Each row is a point on a tangle of strands that fork, close into loops and nearly touch. The rows are in no order.
Points whose rows are less than 69.2 apart are linked; no others are. Some points are linked to none.
(1146): [-9,-20,-10,-18,-40,0,7,14,-24,-12,-31,22,-1,0,-15,-7,11,-5,-1,6,-16,-25,2,26,7,6,-24,19,8,-25,9,20,-2,12,29]
(51): [5,13,1,9,-7,20,-35,-29,-6,-18,-6,-11,15,-6,3,-4,-1,-5,6,6,-16,9,-6,19,-30,-14,-18,5,-19,2,8,-9,4,-5,8]
(475): [5,-18,-4,2,-29,-9,-16,12,6,-16,-18,15,-10,1,-9,-8,12,4,9,-2,-43,4,10,8,16,-11,-20,3,15,-6,14,8,-5,2,9]
(1049): [8,-1,-4,-6,-12,24,-21,-30,-6,-6,-8,8,23,-4,21,-8,19,-11,-3,-1,7,-16,-25,-14,-15,-6,2,6,-28,10,-6,-14,5,-13,19]
(656): [-16,15,-11,14,9,3,-2,11,10,20,-8,-4,7,-9,-8,-1,-21,-21,3,-2,-4,25,1,26,-4,13,10,-10,-15,17,23,24,-20,-9,7]
(836): [11,12,3,-14,-17,-9,-2,1,8,8,13,3,17,13,3,3,12,-12,0,13,3,12,9,13,14,9,6,-31,-8,21,6,8,-6,9,-7]
(1158): [-4,6,-12,14,9,11,-19,-23,23,28,12,-11,12,13,3,2,-2,-3,-22,-6,19,-9,-27,-24,9,14,37,-37,-3,31,-6,-8,-20,-17,-11]
(483): [8,-12,-11,13,-30,2,-29,-5,-8,-33,-14,12,-1,1,-14,-12,20,6,5,9,-34,-3,0,20,-8,-19,-32,17,-3,-13,7,-2,-4,6,16]
(672): [-7,12,-1,18,9,13,2,5,4,27,4,-9,-2,2,6,13,2,11,2,-7,-11,2,22,-2,-7,-8,2,8,-4,23,13,0,-12,-7,-2]
(1205): [-2,-26,-9,-16,-18,-6,15,42,-12,4,-32,21,-12,-3,-2,-9,15,0,-4,-11,0,-9,-26,8,-6,-5,-13,16,2,7,0,29,14,8,19]
(60): [29,15,-5,12,0,10,24,-18,-16,-2,-2,19,15,-4,28,-12,22,21,-9,29,26,-12,12,-15,-12,-5,-26,37,-12,-15,-30,-31,-9,4,3]
(331): [-2,-9,-2,-31,-35,-5,24,15,-20,1,-21,17,0,11,-6,-3,18,1,-13,-8,9,-20,16,9,-2,1,-19,13,5,-15,-4,22,7,24,9]
(673): [-14,-27,12,-5,7,-15,-6,19,0,-23,-5,7,-14,-10,-16,-12,1,-8,19,-9,-27,7,-27,8,-4,-15,-9,-8,16,-6,16,34,7,9,10]
(1465): [-16,-28,13,-1,-10,-17,-18,14,-1,-30,-14,-5,-16,-6,-10,-11,-22,-24,16,12,-35,-7,-1,-10,12,-12,-1,-2,17,-58,18,-15,-3,-8,22]
(815): [-1,-8,-11,-13,-11,5,-24,1,-7,-13,-8,13,11,-4,5,-9,14,-17,4,12,-18,-11,-37,26,-6,-5,-4,-16,-16,25,14,29,0,0,26]
(807): [7,17,1,-8,21,-26,3,10,6,6,27,-15,-14,0,-14,25,-7,13,1,8,22,23,7,7,13,29,11,-38,8,17,19,10,-8,17,-13]
(1001): [-8,-15,20,-32,2,3,-12,-4,-4,-41,4,-16,-15,1,-15,-7,-10,-22,9,-5,-21,-8,-1,-13,10,2,9,-26,17,-31,21,10,12,5,2]
(655): [-6,-34,-7,3,-7,0,12,44,-17,-9,-23,15,-25,-4,-22,-13,-1,3,2,-16,-15,-5,-14,12,3,-8,-16,31,18,-6,9,23,21,-5,20]
(295): [-6,-15,-12,-5,-5,3,-39,9,7,-19,-17,-3,-9,-3,-5,-1,-10,-14,12,-16,-32,-7,-20,1,13,-2,16,-17,11,17,23,13,-16,-35,20]
(911): [3,14,12,10,1,8,-8,-14,1,-13,24,-9,7,5,-15,18,1,21,13,12,-9,-3,32,3,6,-14,-11,2,10,-11,8,-19,10,1,-5]
(650): [16,-4,-7,2,-23,16,3,-23,5,5,12,9,9,11,3,3,17,12,-8,1,-2,-17,16,-31,15,-16,3,8,-4,8,-21,-45,14,-4,-11]
(1035): [-18,0,17,-4,17,-31,17,21,-2,-13,5,-16,-8,0,-5,-7,-29,-41,1,20,-2,24,10,21,17,23,10,-29,4,-25,32,23,-15,1,-5]
(779): [23,-3,2,-1,15,-6,4,-17,-11,-1,16,-2,-10,-8,4,40,-15,27,-2,-3,48,-20,-5,-10,3,16,32,5,-2,7,-29,-41,30,-17,-1]
(1191): [5,-5,0,-19,-3,7,45,13,-19,17,6,2,-8,6,23,-12,11,-3,-17,-17,22,-11,-18,-34,-8,1,0,19,-16,-5,-32,-3,24,7,-3]
(1016): [-18,8,13,-7,-2,-7,5,-3,-2,-15,8,-4,11,-9,-17,-1,3,-17,13,20,-9,-2,9,21,-16,-14,-22,-8,10,-19,7,23,6,17,3]
(676): [3,12,-7,22,4,16,2,4,-6,29,9,-7,-20,1,-11,10,-12,37,-10,-23,-9,8,23,-19,1,-6,8,16,4,5,0,-27,-21,-6,-3]
(219): [-20,8,4,-3,24,-18,22,25,-2,8,4,-15,-12,5,-6,15,-21,-19,-1,-3,13,17,8,10,-5,21,8,-25,1,-16,21,38,-6,2,-12]
(966): [-1,6,9,11,-6,-18,-10,6,19,-5,19,-4,-5,0,-19,-11,-6,-7,4,10,-25,24,11,15,18,3,-8,-28,15,0,13,10,-19,20,-14]
(264): [6,14,12,-1,21,1,-19,-17,7,-7,27,-20,6,4,-23,21,-8,13,14,8,13,10,8,5,4,3,11,-21,12,-3,7,-6,12,3,-16]
(1249): [16,13,-1,0,17,0,8,-2,-8,3,2,1,3,-8,-1,22,1,37,5,11,40,8,30,8,-11,10,1,28,1,-7,-18,-31,17,5,1]
(991): [24,8,12,-10,-3,2,23,-30,-12,-7,6,19,26,-4,21,-7,14,19,0,22,30,-15,-7,-7,-15,5,-9,30,-2,3,-36,-37,5,7,-4]
(296): [9,-5,5,-36,-17,-2,3,-20,5,-3,-1,15,15,6,4,-16,17,-8,-3,-3,14,-7,-21,-13,-12,4,5,-18,-11,11,-19,2,12,15,-10]
(940): [-7,4,-15,24,-8,6,-35,-17,8,-1,8,-15,8,8,6,-2,6,-5,-4,3,-33,4,-15,13,-4,-18,-9,-19,-3,33,22,6,-13,-1,-7]
(58): [4,-18,-7,1,-20,16,-41,6,7,-10,-16,2,-13,-3,-6,-8,-1,9,8,-25,-31,3,-23,-11,0,-13,5,2,11,9,16,-9,0,-28,4]
(719): [14,-8,-7,24,4,-4,29,1,12,26,16,5,1,-1,17,4,20,21,-13,-4,24,-9,9,-32,8,-11,2,21,-11,7,-23,-28,-4,-7,-4]
(8): [7,6,7,-14,-10,11,-13,-7,-3,-4,-2,-4,-15,9,-12,33,-2,11,3,-11,14,-7,21,-25,22,20,31,-8,7,-8,7,-29,20,-25,-10]
(130): [-2,6,-22,24,-16,9,-5,-7,-9,2,-21,8,4,-1,-3,7,6,-2,-2,15,-15,1,33,29,-17,-10,-28,31,-16,-8,10,-3,-1,-3,9]
(1006): [-9,-1,9,-28,7,1,-8,-5,4,-21,10,-9,-1,11,-11,-2,4,-18,5,-7,-18,-5,1,-5,12,-2,5,-38,9,4,11,30,9,6,-8]
(1005): [5,18,8,-18,26,5,9,-1,-12,-6,9,-10,-6,-12,-16,33,-17,29,15,0,41,0,16,13,-9,22,15,7,-3,-17,-7,-14,25,8,-1]
(1169): [-11,0,-17,21,-3,13,-5,-7,12,36,3,-12,3,2,23,11,9,3,-14,-9,-21,-19,2,-13,0,-9,5,-3,-6,36,18,-5,-36,-15,10]
(1379): [-17,2,-18,13,-8,-14,13,22,6,39,-14,5,5,5,17,13,3,-19,-10,6,-17,0,9,25,2,6,-16,10,-13,25,11,29,-13,-2,4]
(1447): [8,12,0,6,-18,15,-25,-6,7,12,-12,6,3,-1,-15,14,-4,16,5,-2,5,20,21,-12,1,6,17,15,-7,-9,-3,-31,-5,-19,2]
(748): [-3,-11,-6,2,-9,14,-31,-4,14,6,1,-6,-17,9,-10,-12,-2,9,-1,-30,-24,4,-12,-25,15,-13,11,-10,20,21,4,-7,-6,-11,-14]
(126): [2,8,-2,-24,3,-2,2,-18,10,16,13,9,31,7,13,-5,16,-17,-10,14,30,-7,-18,-10,-9,0,7,-25,-28,15,-15,4,6,-3,-5]
(889): [3,9,2,-7,22,-11,34,12,-1,31,11,-3,-6,5,24,21,-3,8,-11,-15,49,0,-11,-24,-17,12,14,-3,-17,2,-22,6,12,-4,-13]
(785): [0,20,-1,13,18,12,12,7,1,29,4,-15,-28,0,2,24,-13,28,-10,-28,23,-2,14,-20,5,19,29,8,1,2,4,-26,-5,-13,-5]
(1245): [13,18,-9,8,-14,2,-7,-8,-8,7,-8,1,22,-4,-7,8,8,12,0,20,20,24,27,34,-20,3,-20,22,-9,-4,2,-7,-3,6,-1]
(197): [5,8,0,-19,-6,12,5,-30,-12,6,2,7,37,-8,24,-7,19,-10,-5,21,25,-16,-17,2,-23,-6,-11,4,-29,5,-13,-4,-6,7,7]
(170): [14,-1,7,1,14,7,-21,-31,11,1,5,4,7,11,-1,6,-18,10,-2,0,27,7,-22,-17,1,7,37,-13,0,19,-30,-24,12,-10,-24]
(713): [24,-7,-1,1,-21,0,20,-1,5,0,8,10,-13,17,-9,-7,10,18,-12,-15,7,1,9,-30,11,-4,11,5,5,5,-33,-30,24,3,-24]
(799): [4,0,-2,-2,1,9,34,12,-15,24,2,6,10,1,29,-10,28,3,-13,-3,13,-19,4,-15,-7,-20,-16,29,-23,2,-14,-4,10,1,8]
(1149): [5,-9,-14,-12,-27,7,16,16,-7,9,-23,13,-19,6,-10,-6,13,3,-15,-21,-6,-10,16,-23,9,1,10,16,-3,-17,-5,-12,11,-7,11]
(486): [1,-11,9,-12,-12,-7,8,10,8,-16,-7,7,-9,9,-26,-6,5,-4,4,-7,-4,11,25,3,6,2,-7,-5,17,-30,2,3,-1,16,-10]
(1239): [-15,-14,-12,3,-19,-9,13,21,4,17,-29,6,-9,9,1,5,-2,-17,-7,-7,-17,0,29,14,14,11,-2,4,3,3,14,15,-13,-3,7]
(593): [-24,-2,11,-17,11,11,4,9,-15,-9,-13,-11,-5,-13,-8,3,-15,-15,12,-15,-9,-12,7,5,-11,0,5,0,-6,-22,14,21,10,-4,9]
(712): [-8,-1,-3,3,7,-4,25,11,13,36,-3,1,1,2,20,9,12,-8,-17,-17,40,-1,-2,-26,-9,10,16,2,-20,1,-7,1,-10,-18,3]
(429): [7,5,2,-4,23,25,-1,-15,-5,3,12,-5,11,4,27,-11,2,9,1,-17,-2,-18,-13,-28,-1,-18,20,11,-13,20,-26,-22,19,-11,-11]
(444): [-18,-12,-13,10,-4,-5,-1,20,7,6,-30,-2,-27,-8,-8,2,-21,-12,-7,-17,-30,3,17,9,14,15,2,4,18,-3,25,8,-32,-22,12]
(704): [-17,0,4,-11,8,-22,13,24,2,5,-10,5,-5,3,-4,-5,-12,-25,-4,-8,9,24,5,23,-7,12,-11,-11,6,-12,6,49,2,17,-9]
(947): [-2,-1,-5,-5,-12,29,9,18,-27,0,-23,2,1,-4,-21,-13,-9,5,-6,-15,4,-2,20,11,-12,-2,-8,35,-1,-28,0,-4,16,-2,8]
(698): [13,6,-16,0,-11,15,22,21,-18,16,-17,6,-10,7,-20,1,2,12,-13,-7,11,-7,42,-8,5,-2,5,26,4,-22,-1,-6,13,-7,-5]
(554): [-15,4,2,-1,24,14,-13,-6,9,6,-5,-15,-26,6,-15,8,-24,-1,-3,-29,-4,7,-11,-23,2,16,30,-33,13,5,12,11,-11,-6,-20]
(366): [-19,-27,-17,19,-8,-10,8,27,-3,-18,-26,10,-14,-4,-22,-5,-16,-12,2,4,-21,-9,-3,32,4,-12,-26,39,19,-32,14,13,17,1,29]
(1059): [-7,-9,-15,8,-17,7,4,4,-25,-12,-21,11,1,-5,4,1,15,2,-1,11,-19,-19,-10,30,-20,-14,-45,32,-12,0,4,22,15,12,25]
(106): [-10,10,-13,4,12,18,-43,-19,14,-3,8,-15,9,7,-13,-12,-10,-7,1,1,-14,2,-19,1,5,-7,14,-29,3,25,13,12,-4,-6,-15]
(457): [-8,-17,0,9,-22,-22,6,17,10,-18,-21,13,-4,-2,-14,-20,4,-14,2,13,-22,12,4,37,-8,-12,-36,13,16,-21,-1,37,-2,24,10]
(952): [18,-8,-10,20,-20,-6,6,-4,22,28,4,14,14,4,13,6,22,12,-14,10,28,7,14,-21,8,2,0,5,-14,-1,-15,-30,-21,-6,1]
(1087): [8,12,-8,20,8,9,-15,-9,6,22,-8,9,19,-6,21,-9,1,-4,-4,7,5,24,-9,10,-24,-1,1,3,-24,20,-2,-2,-23,-2,-5]
(1467): [10,-3,17,7,36,1,40,-17,-4,-5,28,8,19,-17,41,-10,2,-4,-4,7,32,-23,-18,-32,17,1,0,21,-19,-3,-46,-18,5,-13,-6]
(965): [13,-19,-7,-13,-19,12,-11,16,-9,-10,-22,9,-17,0,-10,-18,10,2,1,-19,-17,-4,-7,-10,-2,-11,-1,18,-3,1,0,-8,15,-17,17]
(863): [-11,15,0,-23,-18,11,-11,-15,-19,-11,-9,9,28,-13,-3,-9,3,-18,4,15,-6,-1,-14,30,-16,8,-12,-18,-20,8,11,19,-3,8,18]
(1409): [14,0,15,-27,-19,-13,-2,-9,13,-9,4,20,4,14,-6,-2,13,-5,2,-1,14,9,1,-5,10,20,13,-28,8,14,-7,-2,8,26,-24]
(968): [19,-4,3,24,17,15,3,-27,7,-8,12,5,16,-10,46,-17,15,-4,-1,9,8,-7,-20,-33,2,-17,-7,23,-22,2,-23,-25,-8,-1,-1]
(343): [15,-5,0,8,24,-6,11,-17,12,15,13,6,3,3,10,14,-3,3,-8,-2,46,-5,-19,-24,-7,16,29,-15,-16,10,-26,-14,7,-13,-17]
(283): [-29,12,-3,20,10,-14,5,15,6,-1,0,-6,6,-12,-10,-3,-27,-45,5,21,-22,21,-6,43,8,7,-3,-12,-8,3,18,32,-3,0,11]
(441): [-1,20,-2,2,35,-2,-4,-8,9,20,21,-8,11,11,-4,-7,-12,12,-8,-1,1,12,-11,-1,-12,-2,3,-27,-7,30,-11,27,-13,9,-20]
(488): [-8,-8,12,-2,8,-10,4,6,6,-2,8,-13,-19,10,1,3,-4,-8,1,-11,-22,10,6,-7,12,3,-1,-31,18,2,19,24,-13,12,-19]
(502): [-20,-24,-2,12,-10,-37,13,24,8,-6,-10,4,-13,6,-3,-8,-3,-23,-2,17,-37,7,11,29,20,1,-29,0,14,-13,7,29,-11,18,7]
(425): [-8,-9,1,0,-18,-3,18,22,3,-10,-21,5,-5,1,-28,-20,-1,-5,-7,0,-11,2,19,10,-6,-15,-26,14,30,-43,-5,15,2,21,1]
(783): [5,3,6,-2,-8,5,14,-3,2,14,17,-10,-23,20,3,15,13,17,-5,-16,0,-7,10,-38,16,-1,14,-11,7,17,-4,-20,6,-2,-23]
(480): [-14,-21,3,10,-5,-16,-17,11,-3,-38,-4,9,-3,-14,-16,2,-5,-22,20,17,-35,-11,-31,30,-8,-13,-21,4,8,-18,21,15,7,8,25]
(813): [-12,20,1,11,5,13,-36,-8,5,0,-4,-24,0,-5,-10,15,-23,-19,12,2,-24,3,20,11,20,6,14,-15,-1,0,33,-2,-18,-27,9]
(1325): [-19,-27,14,13,10,-37,29,27,8,-15,-4,-17,-24,7,-5,-4,-13,-25,-4,7,-18,6,23,0,12,2,1,-11,22,-43,16,10,-13,17,-3]
(1253): [7,-10,-20,4,-17,18,-44,-29,19,-2,-3,-2,19,11,16,-12,14,-8,-7,4,-3,-2,-27,-15,-1,-10,12,-7,-9,24,-6,-17,-5,-15,0]
(567): [9,28,-2,11,15,-6,-12,-9,12,1,40,-20,10,-4,-15,7,-7,21,3,17,13,19,1,12,16,3,5,-31,15,26,15,-4,-7,13,-12]
(1112): [1,-10,1,-27,-18,-18,-12,8,14,-3,-7,12,6,5,10,-12,15,-20,1,-7,-14,11,-6,10,24,19,17,-35,-5,23,14,19,-20,2,7]
(604): [4,22,10,-20,33,2,37,0,-29,9,22,5,22,-6,40,1,0,21,6,3,49,-23,-10,-4,-16,8,-8,31,-11,-1,-37,-6,15,13,-8]
(394): [12,14,-1,19,44,14,-1,-15,6,17,16,-5,9,-5,19,6,-15,33,2,-3,24,4,-11,-10,-6,-3,19,17,-9,23,-18,-25,-9,0,-17]
(317): [-7,3,-6,19,19,0,26,5,8,42,19,-7,4,-3,30,9,14,12,-13,-11,20,-18,5,-29,4,-4,9,4,-11,17,-2,-15,-19,-20,5]
(171): [7,10,12,-19,-1,18,21,-1,-18,-4,1,4,5,-3,-6,-7,6,16,3,-9,18,-5,8,-1,-16,-2,-3,19,1,-1,-20,-11,23,10,-12]
(546): [-11,-10,8,-25,-14,10,-48,-2,1,-36,-7,-12,0,-13,-13,-7,-13,-16,11,-8,-20,2,-6,-10,18,-6,7,-17,22,-26,16,-7,10,-21,12]
(1110): [30,3,6,28,9,15,-4,-29,7,-4,17,7,12,-2,25,-11,-4,17,-5,12,15,-2,-12,-32,7,-13,13,30,-2,10,-37,-52,4,-17,-12]
(66): [-10,-17,12,-15,-21,2,-26,7,-8,-32,-12,3,-6,-18,-23,-15,-10,-4,15,-3,-20,3,-9,0,-1,-7,-10,5,13,-40,14,-4,5,-6,23]
(509): [6,28,14,-9,31,2,7,-4,2,0,21,-11,9,-9,-17,17,-11,19,16,10,29,13,6,17,-17,10,5,-6,4,-1,-2,8,18,9,-11]
(1137): [-12,15,2,-2,23,-13,16,9,-1,22,8,-8,2,7,3,2,3,2,-3,-10,3,12,-2,-5,-19,-5,-6,-6,-7,13,-9,37,3,14,-23]
(517): [-22,12,-1,21,10,1,-21,-6,8,-15,6,-16,0,-15,-13,0,-27,-36,18,14,-30,6,-3,28,8,-3,1,-18,-7,-8,28,13,-7,-15,18]
(723): [8,11,8,-18,6,20,5,-16,-10,-2,7,-1,-4,8,3,32,0,7,6,-10,30,-20,1,-20,10,17,32,-9,-12,6,-8,-22,26,-19,1]
(1267): [-6,-3,24,-3,9,-21,-12,7,3,-28,15,-15,-4,9,-9,-13,-22,-30,0,9,-15,20,10,4,24,18,17,-41,5,-31,30,0,-21,2,-2]
(1345): [-11,5,11,18,14,3,7,12,10,8,-2,-11,-25,-7,-18,-3,-14,7,5,-24,-4,20,11,-9,-13,-5,7,2,12,-16,4,6,-5,5,-16]
(256): [2,-29,-11,-7,-27,-21,-20,18,11,-12,-20,18,-5,4,4,-11,10,-14,13,-2,-27,4,-6,21,17,4,-3,-13,6,14,13,18,-14,1,18]
(538): [0,-9,-18,8,-11,-3,-15,1,-13,-3,-19,6,9,-8,24,-2,19,-8,3,9,-17,-6,-23,24,-21,-10,-21,14,-26,19,8,18,5,-5,23]
(907): [0,4,5,-3,16,20,-30,-27,10,-10,10,-14,3,11,-21,-7,-16,9,-2,-17,0,8,-21,-15,2,-6,21,-21,10,14,-20,-4,12,-4,-31]
(787): [-6,22,12,8,-8,-5,-15,-11,4,-25,9,-11,18,-18,-21,-16,-11,-20,12,27,-11,23,-1,38,-15,-4,-15,-18,2,-26,10,7,-2,15,11]
(137): [22,16,-6,23,10,7,2,-25,-3,3,8,6,20,-2,46,-7,17,13,-1,26,8,-7,6,-14,-12,-11,-17,30,-23,11,-16,-21,-13,6,-5]
(1148): [-9,5,-5,-24,-27,7,29,-6,-30,3,-16,6,10,-1,-26,-13,14,11,-4,2,3,-22,16,16,-17,-8,-36,20,12,-25,-1,9,10,19,7]
(1033): [27,-1,-7,5,18,-20,-1,-17,6,4,15,-5,-11,-8,16,38,-4,38,5,10,40,-8,3,-5,17,8,17,0,8,23,-24,-43,16,9,1]
(1423): [14,13,3,22,4,13,-18,-17,8,16,-2,-2,2,-6,4,6,-7,31,-4,6,18,17,10,-2,-9,3,9,26,-4,12,-14,-40,-11,-8,-11]
(1153): [-16,-41,0,13,-4,-38,10,28,9,-15,-11,3,-28,6,-6,-17,-12,-14,-1,4,-37,1,10,11,25,3,-6,4,25,-34,17,11,-21,7,8]
(211): [10,-2,24,-18,0,-17,9,5,9,-24,9,2,-12,12,-12,4,2,4,-1,-1,12,23,14,-4,12,30,5,-29,18,-20,3,7,3,20,-26]
(1143): [2,14,19,-16,1,3,4,-3,-13,-22,19,-18,1,-8,-27,16,-3,9,16,17,14,-8,32,4,2,4,-5,-5,15,-37,7,-12,12,9,4]
(190): [-8,-26,-2,1,-9,-17,-29,10,1,-39,-9,15,-9,-5,-8,4,-4,-23,21,23,-41,-7,-27,30,18,13,-15,-1,6,0,31,11,-3,-17,32]
(1402): [0,-4,5,-28,-23,-3,40,18,-16,8,-14,10,-12,15,3,0,18,3,-14,-16,22,-2,-5,-11,-11,7,-13,8,0,-10,-18,18,24,21,-10]
(1124): [-5,-9,-8,8,-25,-5,-17,-9,-18,-32,-17,6,4,-13,-10,5,10,-10,1,15,-29,-9,-16,43,-23,-6,-44,16,-4,-12,18,12,3,14,26]
(353): [-3,12,-9,-4,20,-17,24,13,0,27,19,-4,-24,10,13,42,5,19,-5,-10,37,-3,5,-22,4,22,11,-18,-5,10,2,10,3,0,-18]
(820): [-8,-11,3,-11,-1,-15,-32,-5,14,-24,6,-14,-1,-1,-8,-26,-20,-30,3,6,-24,23,-11,22,31,11,18,-41,9,-12,30,13,-17,-11,8]
(451): [-6,0,-6,-11,-16,10,-5,4,10,15,-19,2,2,1,6,0,4,-8,3,-18,5,-6,6,-14,7,10,27,-10,-14,11,5,-10,-4,-24,0]
(1138): [-10,3,-6,6,-2,6,20,16,-9,22,-11,6,7,4,24,-8,14,9,-6,-6,-5,1,7,4,-22,-26,-18,28,-12,7,-14,21,6,6,3]
(529): [-12,14,20,-13,-6,3,26,-8,-15,-15,1,-14,9,-12,-19,-11,5,10,6,9,6,-12,8,10,-25,-10,-36,13,18,-26,4,7,14,22,3]
(627): [-11,-5,-14,18,-6,-7,-11,5,10,15,-5,7,-1,-2,9,8,5,-16,-3,9,-38,0,-4,22,3,-10,-13,-4,-7,34,19,21,-20,-6,10]
(831): [-5,7,-7,0,2,13,-28,-20,12,8,8,-13,-5,18,-8,14,-15,-3,-10,-15,7,0,-13,-21,22,25,43,-34,19,17,7,-7,-18,-9,-24]
(47): [-14,-12,-4,4,3,-8,-24,13,14,-8,-17,-14,-20,-13,-8,-9,-27,-17,2,-10,-43,1,-12,5,19,15,11,-14,24,7,36,7,-37,-30,21]
(348): [-1,12,-7,9,15,0,30,30,-12,21,4,-12,-26,5,5,22,-4,26,-8,-21,25,9,19,-10,-2,14,6,10,3,-8,6,0,15,2,-12]
(1445): [-8,-12,-2,-33,0,-1,11,6,-9,11,-9,12,3,3,14,-15,16,-13,-5,-14,12,-12,-26,-13,-15,-7,6,-9,-17,16,-18,28,10,1,7]
(350): [8,12,8,2,45,9,21,-5,-12,11,29,1,27,-12,47,-3,1,5,5,6,36,-24,-14,-19,-6,1,2,29,-25,2,-24,-11,6,-4,-3]
(539): [-2,11,0,18,8,0,2,1,9,11,-2,-1,7,4,2,-15,12,11,2,2,-15,18,8,7,-26,-26,-30,16,2,11,-9,9,-6,22,-17]
(996): [-16,-10,-16,33,-10,-1,-5,10,2,-5,-20,4,-11,-6,-16,2,-11,-14,3,7,-29,1,24,27,2,-9,-23,23,1,-26,19,6,0,-8,16]
(658): [-22,-10,10,16,2,-13,-17,4,14,-16,4,-18,-6,-12,-7,-4,-30,-37,19,18,-33,2,7,1,11,-8,10,-13,16,-35,24,-3,-16,-6,19]
(287): [2,13,0,30,-6,-4,-8,-6,19,8,11,-6,8,0,-16,-2,-3,7,-3,14,-21,28,15,18,-12,-8,-18,-4,6,9,11,2,-25,13,-11]
(1271): [29,7,9,20,28,1,12,-19,0,1,14,8,10,-11,24,2,-16,24,-4,4,39,-9,-14,-21,-1,2,28,26,-5,13,-44,-41,8,-7,-12]
(1098): [13,20,8,12,18,10,-4,-19,8,-1,13,-4,11,4,6,-15,6,23,7,8,-2,17,-6,-4,-24,-14,-11,7,6,20,-20,-8,3,10,-25]
(1184): [-6,27,-15,17,23,20,-25,-24,9,26,15,-11,19,7,-6,-5,-15,3,-10,-1,8,6,-19,-5,2,2,23,-29,-2,34,5,3,-22,-4,-10]
(1077): [20,4,-1,-10,21,-19,17,-7,-1,12,27,-2,9,8,23,27,6,27,0,14,38,-4,4,-13,-2,-1,3,3,0,25,-17,-18,9,9,-6]
(590): [31,-1,20,4,23,-5,42,-12,-24,-7,19,9,2,-6,27,-13,-8,10,-10,6,31,-21,-14,-27,0,11,8,30,-3,3,-56,-34,16,-2,-12]
(1459): [2,8,6,-8,-13,9,-15,2,-2,-6,-10,-9,-17,4,-21,10,-9,7,4,-6,-10,8,33,-16,23,6,13,3,12,-30,9,-22,3,-18,-2]
(263): [15,16,-5,-9,3,-13,6,-4,5,21,22,0,15,6,7,26,15,13,4,13,19,-5,5,-1,8,2,6,-21,-5,25,0,2,0,11,-4]
(286): [-14,-21,7,-27,-8,-12,12,25,-5,-9,-20,14,-13,0,-7,-12,6,-15,4,-19,-8,13,-11,13,-9,0,-10,-2,12,-8,1,39,9,14,3]
(743): [25,0,4,-7,-15,17,11,-24,-11,-6,5,16,10,1,12,-23,21,13,-9,0,1,-20,-10,-23,1,-17,-7,26,-9,2,-34,-39,14,7,-2]
(927): [6,-19,1,-32,-16,0,9,15,-15,-1,-13,21,-3,-1,10,-12,29,2,-5,-10,-2,-20,-38,1,-10,-22,-16,8,-1,16,-12,21,8,11,16]

How many points has the smallest loop of links through each point below? Write none if it is on no loop.
(836) | 14
(457) | none
(331) | none

A piece is all that can be reached along the links. How many separate loops has the piece of each point below (a circle has one, a figure eight two, a Y none), and how many tips (points with one link)?
(366) | loops 1, tips 8
(488) | loops 0, tips 5
(698) | loops 0, tips 6
(509) | loops 0, tips 3

Name the points in between on the shortest way along the links from the first point to the second, in order.
(1001), (1146) | (1006) > (488) > (966) > (287) > (539) > (1138) > (799) > (1191) > (1402) > (331)
(1445), (991) | (296) > (1409) > (836) > (263) > (1077) > (1033) > (779) > (723) > (8) > (1459) > (1447) > (1423) > (394) > (1271) > (1110) > (968) > (137) > (60)
(1098), (517) | (539) > (287) > (966) > (488) > (1006) > (1001) > (546) > (66) > (1465) > (658)
(907), (698) | (106) > (940) > (627) > (1379) > (1239) > (444) > (47) > (295) > (58) > (965) > (1149)
(1184), (672) | (106) > (907) > (170) > (343) > (889) > (353) > (348) > (785) > (676)
